Each row is a point on a tangle of strands that fork, close into loops and nearly touch. The rows are in no order.
Points whose rows are less than 68.1 apart are linked; no others are.
<753>:  -5 -13 -25  12  12  31 -30 -11  13 -15  16 -29  15   1  10   5  22  46  16  13 -44  -2
<690>: -17   3 -10  -5  10  19 -11 -39  16   8 -13   2  28  15  27 -15  -5  31   0 -13 -13  35
<67>: -49 -20   0 -25  -1   9 -30 -18  29  15   0 -27  46  32  21  -5   3  46   4  -6 -26   4
<800>:  -5   6  35 -10   8  -2  11 -38  -8   3 -39  23  -7  10   8 -43 -13  18  24 -22  20  23
<356>: -22 -34  -3 -55  11  -8  51  41 -36 -23  20  12   5  18  14 -40 -19 -12  14   8  16   6
<162>:  50  28   0  22  18  13  21 -34 -23   6 -34  35 -25 -21  -6   0  -5 -16   3 -22   7  21
<181>:  26  17  22 -15  13  34 -10 -20 -40  -4 -31 -16   8   5  11  48 -28 -10 -17 -26 -11 -36
<391>:   2  -9  -6  21  -8   8  -1 -67  38  -9  15 -32   2 -52   6   0   3  -9  24   0  22  21
<2033>:  -7  -8  -7 -13   6  -5  -3  11   5  21  16  15  13   2   1  21 -13 -25 -21 -19  21   8
<137>:  12  -5 -27   4  22  16  21   2  -3 -20  15   6  -9  -9   6   2  -2 -19   2   5   6  16
<1513>: -18  -5  10  17 -19 -16 -36  38  25   2   3 -15  -1  24 -22 -16  29  44   7  24 -25 -19
<1927>: -40   7  22 -10 -24 -33  14 -65  51  11  -8   1   5 -18  13 -20  -9  -5   8 -11  27  30
<1460>:  44   3   2  20  38  30  19 -16 -26 -11 -24  14 -26 -19  -6  -4 -13 -22  15 -25  23   0
<254>:  29  36 -42  32   1  11 -49  21 -34  43   1  36  10   0  10  37  19 -17 -36 -12 -12   3
<698>:  20   3 -18 -41  -1 -18  28  42 -59  -5  38   5 -12 -19 -10  -3  -2   8  -2 -11 -25   6
<434>: -21   3  40 -24 -25 -45  39  34   3  -2  -6   9 -28   0 -19  -5 -13 -31  -2   8  34 -24
<966>: -20 -36   3   6  22 -11  -2 -10  35   7  20  -6  14   0  -7 -12  -3 -23  26 -16  42   8
<1187>:  46  -7   2  15  48  48  -8  -2 -45 -11 -24  10 -11   7  -3  -7 -13  -1  18 -31  21  -7
<501>:  -2  17  -5 -19 -19  -8 -16   4 -18  16  -5   9   8   6   5  14  16  35 -20  14 -62  12
<1269>:   7  -9 -34  -9   8   4  42  73 -24 -33  30  12 -18   0  -9 -23  -4 -33  -9  18   5 -10
<2062>:  -7  11 -15   8 -15  -8 -29   2  21  11  23  -7   6  -5   1  42  12   3 -24   5 -23  -1
<1275>: -33   4  18 -13 -49 -43  12 -24  33  -7  14 -26 -14 -31  -6 -23  21  32  24  32 -10  10
<2084>:  13 -15  29   2  21  28 -19  24 -21 -26 -13 -30  -1  20  -7  17 -11   3  11  -1   9 -51
<316>:  -7 -25   0  10   9  -3 -13  21  15 -13  30 -25   4   7 -14  -3  13   6  18   8  12 -19
<1692>:  20  -4  16  24  15   8   5  44 -11 -16 -18  13 -19  21 -23 -33   2  -8  11   7  27 -22
<1022>:  12  10 -28 -15   5  20 -25  22 -43   1  21  -7  14  -4  17  52   9  13 -24   6 -58 -10
<265>: -10  16  11 -12 -22 -21  10  -6  -1  44 -24  43   9  14   1  -3 -13 -21 -33 -21  17  26
<2056>:  19  21 -19  -2  15  13  -2 -53 -18  25  -8  28   8 -12  14 -17  -3  27   3 -39 -14  59
<2156>:   7 -15  25  24  13  15   7  -8   9 -42  -6 -40 -13 -11 -10  -2  -5 -13  34  12  30 -44
<687>:  -7  19  37  -7 -17  20 -29  -8  -7   6 -56 -15  17  27  11  29 -14  19 -22   0 -33 -36
<2>: -10 -22  -6 -16   5  29 -26  26 -26   6  -8   6  27  43  21   5 -14   9 -23   5  -6  -9
<2069>:  11  12 -21  -9   3   6  22 -38  -4  -8   8  12 -10 -23  15 -11   4  14   7  -1 -18  45
<2109>:  -3   4  18 -33  -4 -18 -12 -28 -12  34  11 -11  15 -13  -1  30 -21   4  -9 -56  11   3
<1096>:  40  28  35  25  11  32 -10 -36 -19 -14 -51  -7 -15  -2   1  10 -13   8   6 -16  -6 -20
<817>:  -1 -10  11   9   4  11 -10  33  -4 -10 -17  10  -2  36  -4 -27   5  14   5  18   3  -8
<449>: -17 -22 -15  17  12 -11  -4  31  28   3   9  32  12  31  -5 -54  11  -2  11  17  23  36
<970>: -20  13  40 -23 -28 -24 -19  -9  10  19 -10 -20   8   9   1  37 -16   4 -23 -14  -8 -24
<240>: -11  24  -1 -14 -22  13  41  -1   2 -20 -34  17 -11  13  25  19  -4 -17 -33  52 -43   1
<716>:  26  -7   2  15  15  25 -16  47 -25 -19   3 -13 -10  14 -12  32  -3 -21  -8   3  11 -47
<2100>:   1  47  33  -3 -43 -42 -19 -15 -12  25 -25  -1  -4 -13 -19  40   2  15 -31   6 -57 -12
<194>: -37  -2  15 -41 -13   5 -33 -24   9  22 -11 -35  42  18  25  21  -7  48  -8 -23 -43  -5
<2006>:   2  -5  18 -47  -3 -28   7 -25 -19  29  37 -25  -1 -40 -11  51 -22 -18   1 -59  13  -6
<1885>:  13  11 -33   5  17  -2  17 -33  17  34   1  18  -1 -42   9  34 -19 -57 -24 -41  26  20
<815>: -15 -38 -17  18  27  15 -32  25  18   0  28 -12  32  35  -2  -5   9   5   8   8  17  -6
<1899>:   5 -20  -7 -14   2  -9  32  42 -30  32 -22  57 -11  14  -6 -20 -24 -60 -29   2  40  11
<1869>:  11   8 -29 -17  -3  -2  16  11 -20   4  32  14  -6 -16   7  38   5 -21 -28   4 -17  13
<1675>:  -6 -34 -13  -4  32  -6  28  21  -7 -28  43 -17   3  -5  -7 -53   7   3  46   0  23   1
<1225>: -25  17 -24 -25 -14  22  28 -19   5  -8 -22  16  12  17  40  19  -3  -3 -37  38 -50  26
<1311>:   4 -11  23  52  14   6 -29   6  28 -14 -19  -7  -4  25 -24 -49  16  22  34  10  27 -16
<2004>:  -6  10  29 -25   2  19 -12 -23 -13  -3 -24 -29  17  11  16  38 -23   9  -8 -16 -18 -27
<1318>:  -1   8  -4  36   9  -4   2 -44  50  22 -32  31  -3 -14   2 -29 -12 -31   5 -24  45  39
<767>: -36 -29   3 -27   9   5 -24  -9  18   7  28 -33  43  22  11  11  -9  19   9 -16   1  -8
<1181>:   2 -16  22 -39   4 -16  14  13 -30  -3  29 -23 -10 -15 -14  21 -15  -3  16 -31  11 -22
<1386>: -42 -29 -12   3  12  -7  -4  10  42  -2  12  14  34  41  11 -45  11  12  13  29   7  33
<1347>: -33 -12   7 -35 -26 -47  33  44   7  -3  39 -10  -9   0 -18   2   1 -22  -5  14  13 -11
<405>:  -5 -44 -34 -36  26  -8  16  37 -21  -6  71 -16   8 -10  -9   7   0  -5  17 -15  10   9
<259>:  21  20  40 -12 -10  -2   0 -21 -34 -15 -27 -20 -24 -16  -5   5  -5  33  19  -8 -31 -23
<401>: -24 -40  -1 -36  31  23  23  -3  -8 -38  22 -35  22  12  24   1 -14  -1  26  12   5 -16
<1862>:  19  26  18  -4 -23 -35  16 -29 -12  28  -6  28 -23 -24 -18 -24   7  19  12 -26  -2  41
<588>:  10  12 -10  12  -7   1 -45   5  -4  12   1  -2   0   1  -2   9  26  49  -3   2 -48   7
<1007>: -17 -19  15  41  10   6 -35  15  40  -4 -10  -5  20  47 -11 -26  17  15  12  18  18 -18
<2008>:   6   5 -21  -2   2  -6  12 -21  17  18  23  -4  -6 -39   1  54 -11 -52 -24 -23  17   0
<199>:   1   1  13  34  -3  15 -22  -2  28 -16 -10 -22  -5   8 -10  19   5  -4  -2  19   5 -34
<1482>: -11  11  -8  -7 -14   1 -33 -24  19   7  21 -42  20 -18  12  59   0  12 -20  -9 -36 -15
<780>:  37 -21 -40  46  43  36  -6  17  -1 -28  24 -10 -11 -19 -13   9  13 -28  17   1  23 -13
<1961>: -17 -46 -44 -10  45  14  -3  -8  12  -2  53  -5  39   8  16 -12  -2  -5  22 -10  14  32
<574>:  11  11  -6  38   3  17 -48  16  20  24 -14   6  14  13   0  44  -4 -34 -32 -23  28 -30
<1052>:   9  -7 -22  30   3   0   9   1  29 -18  21  -7 -15 -21  -8   5  11 -26   3  20  17   4
<663>:  15  11  11  -7  10  27 -23  -2 -19   8 -16 -18  20   8  13  64 -28 -29 -36 -29   7 -41
<498>:  23  37  -6  37  -5  16 -44 -10  -8  33 -42  35  10  20   6   4   8  18 -27 -10 -18  10
<88>: -17  12  13 -32 -25 -20  44  -9 -12  30 -32  56   5  20  14 -16 -22 -32 -32   3  12  36
<2136>: -48   6  37 -13  -9 -22  11 -52  43   7 -37  14  15  14  25 -32 -24   1  16 -11  38  18
<1646>: -15 -17   6  23  -8 -17 -22  15  28  -6  22 -26   3  11 -21 -46  36  48  33  20 -10  -6
<1772>:  18  43  13  10 -18   6 -20 -31 -19  38 -56  29  23  20  13   4  -6  19 -35 -23 -23  13
<161>:   7   1  16  24  -9  -5 -29  46   6 -15  -1 -24 -15  14 -25  -3  20  26   8  21 -15 -44
<873>:  15  -7  29 -37   0 -23   5  -6 -45  -5  26 -35 -17 -32 -18   1  -8  30  38 -38  -5 -14
<1897>:  25  20  11  43   0  -7 -15 -10  24  32 -30  28 -24 -16 -27  16  -8 -44 -15 -28  41 -10
<1255>:  16   3 -16  34  13  21 -45  13   0   6   0  15   2  18  -3 -13  26  42   5   2 -13  16
<223>:   1  25  11 -10 -21   7  38  10 -14  -8 -39  26 -13  19  12  22 -12 -41 -43  38 -12 -12
<1711>:  36   1 -26  -4  25  27  -9  -4 -41  -9  22  -5  -5 -20   6  28   1  11   4 -21 -19   4
<1858>:  34  35   3  27  -8 -13   0  -6  -2  32 -22  30 -19 -24 -20  46  -3 -47 -32 -20  16 -12
<1698>: -12 -18 -11 -18  11  -7  49  55 -11 -30  13  15  -7  16  -1 -51  -5 -26   8  24  19   3
<948>:  11  10 -26  39  -8  15 -22 -42  30  -6   8  -6  -7 -26   8  -4  22  24   8  14 -17  32
<1144>: -17  19  -3 -34 -16  -5 -29 -27   0  24   5 -31  38  -4  21  49  -9  28 -29 -29 -48  -4
<765>: -21  -1  33 -21   7  17   9 -26 -10  -8 -49  15  11  36  24 -34 -21  18  15  -5  10   8
<777>: -20 -17  11 -27  -9 -25  43  55  -3 -16  21   0 -15   6 -13  -3 -14 -44  -3  16  31 -26
<965>:  -8   8   4  18 -15   4 -52  23  17  36 -25  12  27  37   8  21  -7 -13 -43 -14  21 -18
<1868>: -17 -15  10  30 -12 -26   1   4  35 -21  20 -27   1 -11 -18 -68  31  30  46  30  15  -8
<113>:  11 -12 -29  -6   8 -10  16  65 -27 -28  60 -17 -12 -14 -26 -41  12  16  22  -4  -7 -17
<1004>:   5   7 -19   3 -12   5   8 -45  17 -14  18 -23 -10 -36  12   4  15  22   9  20 -27  29
<1500>:  -7  -2  -8   4 -13  -8   9 -34  37  -5  27 -24  -2 -43   3  42  -6 -43 -10   5  18  -2
<1948>: -23  10  23  18   4  -4   0 -50  44  15 -47  17  16   9  16 -29 -24 -13   8 -30  43  24
<644>:  18  14   1   9   0  -4 -14  10  -8  16   1  14 -11 -10 -11  37  -3 -26 -22 -16  11 -10
<1916>:  -4 -15 -20  28  15 -12 -17  15  29  31  -2  48   7  19 -10 -51   9   0   9 -11  36  52
<686>:  26   4  12  62  -5   3 -15  -5  29 -19 -16 -11 -27 -11 -26 -43  22  15  33  15  21 -11
<1609>:  -6  -9  15 -10  10  14   2  -5  -5 -19  -8 -11  -2  15   6  -9  -4  15  13   7   0  -6
<746>: -11   4  11  13 -19   9  -6 -90  39 -10 -13 -38   8 -45  13 -13   3  17  32   5   9  17
<2037>:  11  28  19 -28 -13  -4  28 -28 -44  18 -33  30   4  11   8   6 -18  -2 -20  -3 -15  17
<1673>:  34   7   8  18  27  37 -23 -25 -22  -4 -26   1   0   6   4   4  -6  17   7 -26   0   1
<1261>:  29   7  38  28  13  25  -6  13 -17 -18 -48   9 -22  23 -11 -19  -8  -1  11  -4  25 -28
<47>: -19 -31   2 -21  20   0   5   2   7   0  14  -7  17  10   5   6 -19 -21   5 -16  32   2
<1940>:  22   4 -10 -13   4 -32  42  24 -18  45   4  42 -34 -34 -28  13  -9 -54 -18 -21  27   5
<1621>:  29  27  14 -28 -12 -16  43   5 -60  10 -18  28 -16  -2  -9   8 -11 -17 -19  -1 -15   4
<115>:  20  34 -21  34  -3  21 -15 -55  17   0 -28  17  -5 -13  16  -8  16  33  -6   8 -33  40
<893>:  -9  -2  -9   8 -20  -2 -30  45  -4  33  -5  32  15  35   2  18  -3 -25 -45   9  15  -6
<704>: -34 -10 -19 -29  16   8  13 -51  20   1   8   2  34   5  41 -21 -12  21   6 -15  -7  54
<1813>: -21 -33 -12 -31  -6 -10  29  38 -21  22  -6  49  12  30  15 -18 -27 -53 -32   9  33  21
<375>:  -6 -25 -30 -31  18  10  17   1 -15 -13  50 -16  10 -11  13  19  -5   0   8  -7  -7  17
<2129>: -18  -2  12  28  -7  18 -45  19  31   7 -24  -4  21  46  -1   8   7  12 -16  17  -2 -27
<1604>:  14 -29 -21  33  38  35 -14  39  -2 -27   3   0  12  37  -5 -35  16  14  23  17  10 -10
<695>: -19   3  28 -29 -13 -16 -20  -9  -2  42  -8  -1  29  19   6  12 -24   1 -19 -47  22  -2
<447>: -20 -25 -22 -35   4  -8  40  31  -9   1  18  31   4  11  14 -10 -15 -38 -17  14  16  29
<1870>:   8  20   2   0   3 -13   4 -40   0  34 -18  39  -4  -5  -1 -31   1  17   2 -32   9  56
<100>: -36 -32  15   1  17  -3  -5 -31  31 -14   6 -18  25  21  10 -45   6  27  45  10  16   4
<1302>: -23 -27 -33 -16  14  26  -7 -31  20 -20  47 -48  29 -11  23  27   4  21  11  10 -33   4
<1758>: -49 -10  23   8 -17  -3  -3  -8  49 -17 -27 -14  13  30   8 -25  18  27  13  48 -15 -13
<1219>:   9  18  -9  34  -9 -29 -21 -15  31  49  -3  40 -13 -16 -23 -11  11  -7  -8 -29  25  36
<979>:   2 -44 -26  17  30  23 -34  59 -15   1  27   3  27  44  -5 -27  16  19   7  13  12  -5
<1541>:  12   6 -24 -21   0  10  25  21 -36 -40  25 -26 -17 -24   1 -20  14  41  19  14 -54  -4
<942>:  43  18 -27  37  13  -3  -3  -1  -9  31  -1  46 -27 -29 -18   2  13 -20  -6 -21  17  24
<1459>: -31 -20  12 -38  -9  -5 -26   9  -4  27  18 -14  35  30  10  16 -19  10 -16 -22   5  -8
<1834>:  10 -24   1  15  33  44 -21  22 -12 -25  -8 -18  14  35   3  -4  -3   8  11   8   6 -29
<1046>:   7   0 -17 -29  -5 -15  35  36 -34 -29  42 -16 -20 -25 -13 -30   4  19  17   0 -24  -4
<1265>: -18   7  40 -25 -30 -37  49 -10   1 -34  -3 -22 -31 -33  -1 -16  -9 -13  27  16  23 -33
<1962>:   0  23   7  12  -3  22 -12 -45  16   2 -41   6   2  10  17 -15   2  34   1  -4 -22  23
<1842>: -29  -6  40 -13 -26 -38  32  23  17 -28   4 -22 -21  -6 -14 -11  -8 -20  17  21  32 -49
<59>:  30   8   5  26   7   9 -19 -14  -4  -1  -9   2 -17 -12 -12  -7   8  20  14 -16   2  11
<1754>:  -5 -18 -39  -6   8  24 -19   0   4 -23  38 -42  11 -18   9  35  25  31   9  20 -51  -8
<1048>: -38 -24 -34   2  -4  -2  -6  34  34  -1  22  14  29  42  10 -25  23  16  -8  47 -15  22
<769>:  21 -22 -40  55  20  15   1  22  29 -31  38 -17  -7 -24 -20  -2  25 -31  10  32  20 -13
<832>:  -7 -12 -36 -10   7  -8  46  24  12  -8  22  26 -15 -15   1   4  -3 -56 -16  20  19  22
<1379>: -32 -40 -12  -7  23  17 -11 -24  30 -16  37 -47  43  13  18   6   5  12  24   8  -4  -9
<1923>: -22  17  13 -32 -17  11  10 -18   4   3 -26 -12  25  16  32  47 -27 -23 -44   1 -15 -18
<2139>:   3  -3 -13 -18   7  27  14   8 -17 -42   9 -32  -6  -7  16  33   0   4  -4  30 -46 -26
<1580>:   4  -5 -26 -27  14  11  10 -28 -15   3  23   4  10 -11  20   5  -7  17   4 -24 -13  36
<1501>:  19   1   1   0   9 -16  41  31 -15  20 -19  45 -32 -10 -20 -11 -14 -56 -16  -6  34   3
<1712>:  35  36  21   1 -25 -41  -6  35 -44  12   1   6 -26 -22 -36  20   9   4 -13  -4 -30 -21
<1643>:  29  -5 -26 -11  22  26 -28  24 -55  -9  30 -17   0 -12   3  31  11  34   2  -9 -49 -10
<1477>:  22 -12 -36  12  36  39  -2 -14  -8 -25  26 -10   4 -14  12  16   3   1  12  -3  -6  14
<422>: -24  -6  43 -21   1   0   8 -23  -2 -19 -26 -14   3  18  12 -18 -14  26  31   0  11 -19
<34>:  16  -1  13  26  10 -12   1 -15  19  23 -17  11 -27 -26 -26  -4  -8 -33  13 -30  50   4
<389>: -30  -4 -15   5 -15  -6 -48  21  36  18  29 -16  31  20   4  42  11   4 -28   7 -12 -17
<1490>:  41  19  32  44   6  16 -10  -8  -6 -19 -37  -6 -35  -7 -18  -1  -2  -2  12  -5  12 -31
<56>:  -4  26   9  20 -23 -27  -9  -8  33  42 -25  41  -2   7  -9   1   0 -17 -31 -13  22  20
<149>: -14 -12  29 -19  -5  36 -24  10 -23  -9 -47 -19  17  41  17  10 -16  27 -10   9 -33 -35
<1095>:  -4   2   8  31  -2 -17  16 -30  42   1 -21  19 -22 -21  -8 -36   2 -21  17   3  41  28
<990>:  27  35  34 -23 -26 -37  22  26 -60  15 -20  15 -17  -3 -28  14  -5  -3 -18  -1 -23 -20
<1549>:   5 -12  20 -39  10 -12  22  -4 -23   7  24 -24 -14 -33 -10  49 -25 -38   4 -38  24 -29
<335>: -17   2   5 -24 -36 -23  21 -22   7 -24  15 -33 -15 -38   0 -31  20  47  35  28 -35   6
<1882>:  21  -5  -7  17  17  21  11  11 -13 -48   1 -24 -20  -9  -9 -29  11  21  31  13 -12 -16
<246>: -43  -9  33  -7 -27 -26  17  13  39 -20  -2 -22  -4  19  -4   6  -4 -23   1  41  19 -40
<1634>:  13   1 -19  21  13  19 -27  17  -6  17  -3  32   9  26   5 -13   3   7 -11  -7   8  20
<1162>: -17  16  17 -29  -3  18  17 -38 -13   6 -49  13  21  28  36 -12 -27  11 -17  -6 -12  17
<1640>:  21  34 -31  38   7  22 -52  12  -7  33  -9  17  19   0  15  56   8 -33 -41 -26  10 -21
<130>: -13 -16   5 -34 -14 -37  18  58 -19   6  31   8 -10  10 -22 -23   0  -2  -2  -2  14  -5
<295>:  14  16 -12  31  -1   9 -55  18 -12  44 -25  44  17  33   3  -8   9   9 -29 -16  10  11
<489>:  13   6  27  49  -8  12 -28  16  21 -28 -24 -35 -20   5 -22   3  18  14  14  28  -7 -53
<3>:  -3  38   4   2 -39 -28 -23   6   0  24  -8   9   1  -6  -2  50  11  -1 -46  21 -53  -8
<1533>: -18  19  39  -5  -9 -14  36 -35   9 -13 -53  32 -17  10  14 -46 -16   3  21  11  18  18
<679>:  36  18  -7  -4  23  14  26 -52 -34   9 -19  32 -13 -23   4 -17  -6   6  10 -34  -6  48
<2072>:  14  11 -30   2 -11  -8  28  64 -17 -13  14  29 -22   3 -10 -20  11 -18 -21  28  -7   1
<745>: -24   8  16  -6 -31 -21  14 -78  37  -4  -2 -16  -3 -43  12 -22   0  10  30   9  16  31
<1303>: -54 -29  17   2  -2   3 -11 -33  52 -13  -3 -33  32  23  16 -27  15  36  31  29 -10 -11
<1154>:  18  17  19  12 -23 -26 -18  -1  -4  10   3  -3 -22 -18 -21  -5  15  30   9  -8 -14   6
<1057>:  29  11   4  48   2   4   7 -21  21 -16 -22  11 -35 -27 -17 -34  11  -7  22   7  26  17
<963>:  23  12 -17 -38  -2 -21  27   8 -52  16  35  12  -8 -29  -5  30  -1  -6 -14 -15 -25  17
<889>:  -3 -25  -9 -12  29  38   7   3 -12 -45  15 -46   9   4  12  24  -7   1  17  16 -11 -33
<1689>: -25  -4  44 -19 -26 -33 -33  20  12  31   0 -12   8  25 -17  10  -6  20  -8 -19   7 -21
<228>: -31  -7  25  13 -41 -41   8 -15  50 -11  12 -27  -9 -24 -14 -50  26  18  37  42  17  -5
<1649>:  31 -22  -5  39  33  31   8   3   6 -41   7 -29 -14 -17 -13  -9   5 -21  32   5  30 -30
<1918>:  -9   3  28 -10 -22 -25  23 -19  13 -11   4 -19 -22 -25  -6   3  -5 -12  12   6  16 -14
<43>: -11 -17  16 -30 -11  27 -13  19 -44   6 -38   7  19  50  24  -8 -18  22 -23  15 -29 -13
<2044>: -17 -31   2 -50  27  16  37  18 -40 -36  13 -10   9  18  21 -19 -20   6  24   6   4  -5
<1111>:  28   8  -9 -13   9  22  23  12 -38 -38   4 -15 -21 -14   5   8   1  12   3  15 -41 -12
<1972>:  30  27 -37  32   3   6 -17  14 -19  35  -5  54  -7  -3   1  13  20 -21 -28  -6   2  21
<144>:  25  11 -22  10   7 -27  15  -1  -4  52   6  45 -30 -39 -25   8   4 -37 -10 -31  26  26
<2154>:  42   2  -6   0  12  11  -7  57 -53  -9  17  -4 -18 -12 -21  37  -3 -20 -11 -12  -1 -43
<1548>:  -9  10 -30 -37  -7  19  12 -10 -25   6   5  11  24  13  33  33  -9  -5 -36  10 -42  20
<920>: -19 -31 -33 -21  35  10  21 -38  12 -12  34  -1  27  -5  28 -23 -10   1  30 -10   6  51
<1664>:   8  24 -22 -21  -1  14   5 -26 -26   5  -6  13   8  -4  22  16   2  24 -18   3 -55  27
<982>: -18  24  27 -19 -20 -21  46 -27   2   5 -40  46 -11  16  14 -29 -16 -11  -9  14   7  36
<305>:   3  24  20   2 -39 -50  -8 -22  13  32   6  10 -20 -28 -23  -8  16  26   1 -14 -12  28
<1401>:   6  -3  -1  17 -30 -14  14 -31  33 -12  24 -31 -21 -60 -11  16   7 -33   8  21  23   2
<1179>:  11   4 -39   2   5   7  19  31  -5   0  22  30 -13  -9   5  31   2 -50 -31  13   6   9
<885>:  25   5  17   4   1  13  -5  -2 -27 -32  -8 -34 -22 -16 -10  -8   7  38  30  -1 -26 -29
<1495>: -10 -32  -7   1  31   4  11 -14  12 -24  20 -15  10   0   2 -38   8  12  48   3  18  16
<1504>:  -2  33   7  -6 -29 -14  11   8  -6   8 -16  17  -4   9   1  39  -2 -24 -46  25 -25  -9
<220>:  10  25 -13  10 -27 -21   2  57 -13   5   6  26 -20   7 -12   7  21  -4 -32  34 -24  -5
<614>: -16  -6 -20  -6 -19 -12  -6  53   2   1  17  14   1  23  -2  -1  17   5 -25  36 -19   2
<1198>:  33  17  24   0 -15 -31   7  37 -31  -7  10 -14 -36 -32 -37  16   2 -12   0 -13  -4 -40
<549>:  12  55  28   7 -31 -20 -25 -27 -13  39 -49  17  13   8  -6  29  -4  15 -34 -12 -39  -3
<891>:   1 -15  19  28  13  -4 -18 -23  32   9  -2 -12  -3 -14 -18  -6  -5 -14  25 -25  49  -8
<2073>: -23 -31 -10 -37   3 -39  33  51  -9  -7  54  -4  -1  -1 -17 -44   2   0  26  -5  21   6
<1714>:  20  19 -39   7  17 -12  23 -27   1  53 -11  52  -5 -35  -1  12 -10 -49 -24 -36  24  41
<2060>:  12  -5 -11  38  10  34 -25 -10  17 -28  -7 -25  -3   4   2  -4  22  32  19  26 -24 -10
<1317>:  -2  -9 -17 -11  -7   4  11 -10  -7 -34  24 -41 -10 -28   4 -26  23  53  35  20 -51   5
<1531>:   9  -6  -9  36  11 -26 -11   3  29  45  -5  49 -18 -11 -26 -39   8  -9  14 -26  44  41
<197>: -25  14  22 -31  -6  14  15 -36   5   3 -41  -2  27  22  35  16 -37 -22 -25 -18  10  -7
<87>:  -2 -27 -38 -10  15 -14  29  55 -11 -19  56   2  -1  -4 -16 -55  12   6  27   0   8  14
<147>:  -8  -7  17   7 -26 -33  21 -24  32  -2  14 -18 -27 -51 -18 -12   2 -25  23   9  41   2
<1990>: -26  -4  15   5 -13   4   5  -6  36 -27  -5 -28   1  16   4  17   0 -10  -1  39  -3 -31
<1582>:  56  20  -1  22   6   2  -2  34 -42 -18   3  -3 -36 -28 -27  16   9  -9   1 -11  -6 -31
<650>: -32   5  30 -26 -21   0 -13   1  19   4 -12 -31  25  21  17  56 -24 -16 -37   3 -10 -41
<1911>:  -4 -49 -28 -20  41  -3  -1  18 -12   5  57  -6  17  -2  -6 -18   2   9  35 -27  25  23
<1009>: -25  -6 -34  23 -11   3 -22  48  34   0  18  16  13  34   4   6  30   1 -28  50 -18   5
<786>:  15   3 -22  31   3  32  14  -4   8 -53  -4 -28 -21 -15   4 -20  25  26  19  42 -37  -9
<244>: -27   9  16  24 -21  11 -26  -2  45  -4 -37  -6   5  32   3  -1  15  22  -9  34 -25 -16

How many points has the smallest loop of links through each point below? Write 0 if it is on no loop.
<1179> -> 28
<223> -> 16
<1712> -> 0
<1868> -> 22
<59> -> 11
<34> -> 8
<1911> -> 13
<1181> -> 0

A tip is a point with one link. Name the tips that can be reached along the links from each point below, in the order of the rows.
<1500> -> <391>, <893>, <1689>
<716> -> <316>, <2037>
<786> -> <259>, <873>, <389>
<1643> -> <1022>, <2156>
<43> -> <2>, <663>

A fork is a point with three links, a tip a point with one. Leave the first point through the second and follow the links. Name the first fork or tip that comes.
<1940> / <1501> -> <1046>
<1460> / <162> -> <1673>
<614> / <220> -> <1541>
<2037> / <1621> -> <316>
<449> / <1916> -> <765>
<1927> / <2136> -> <87>
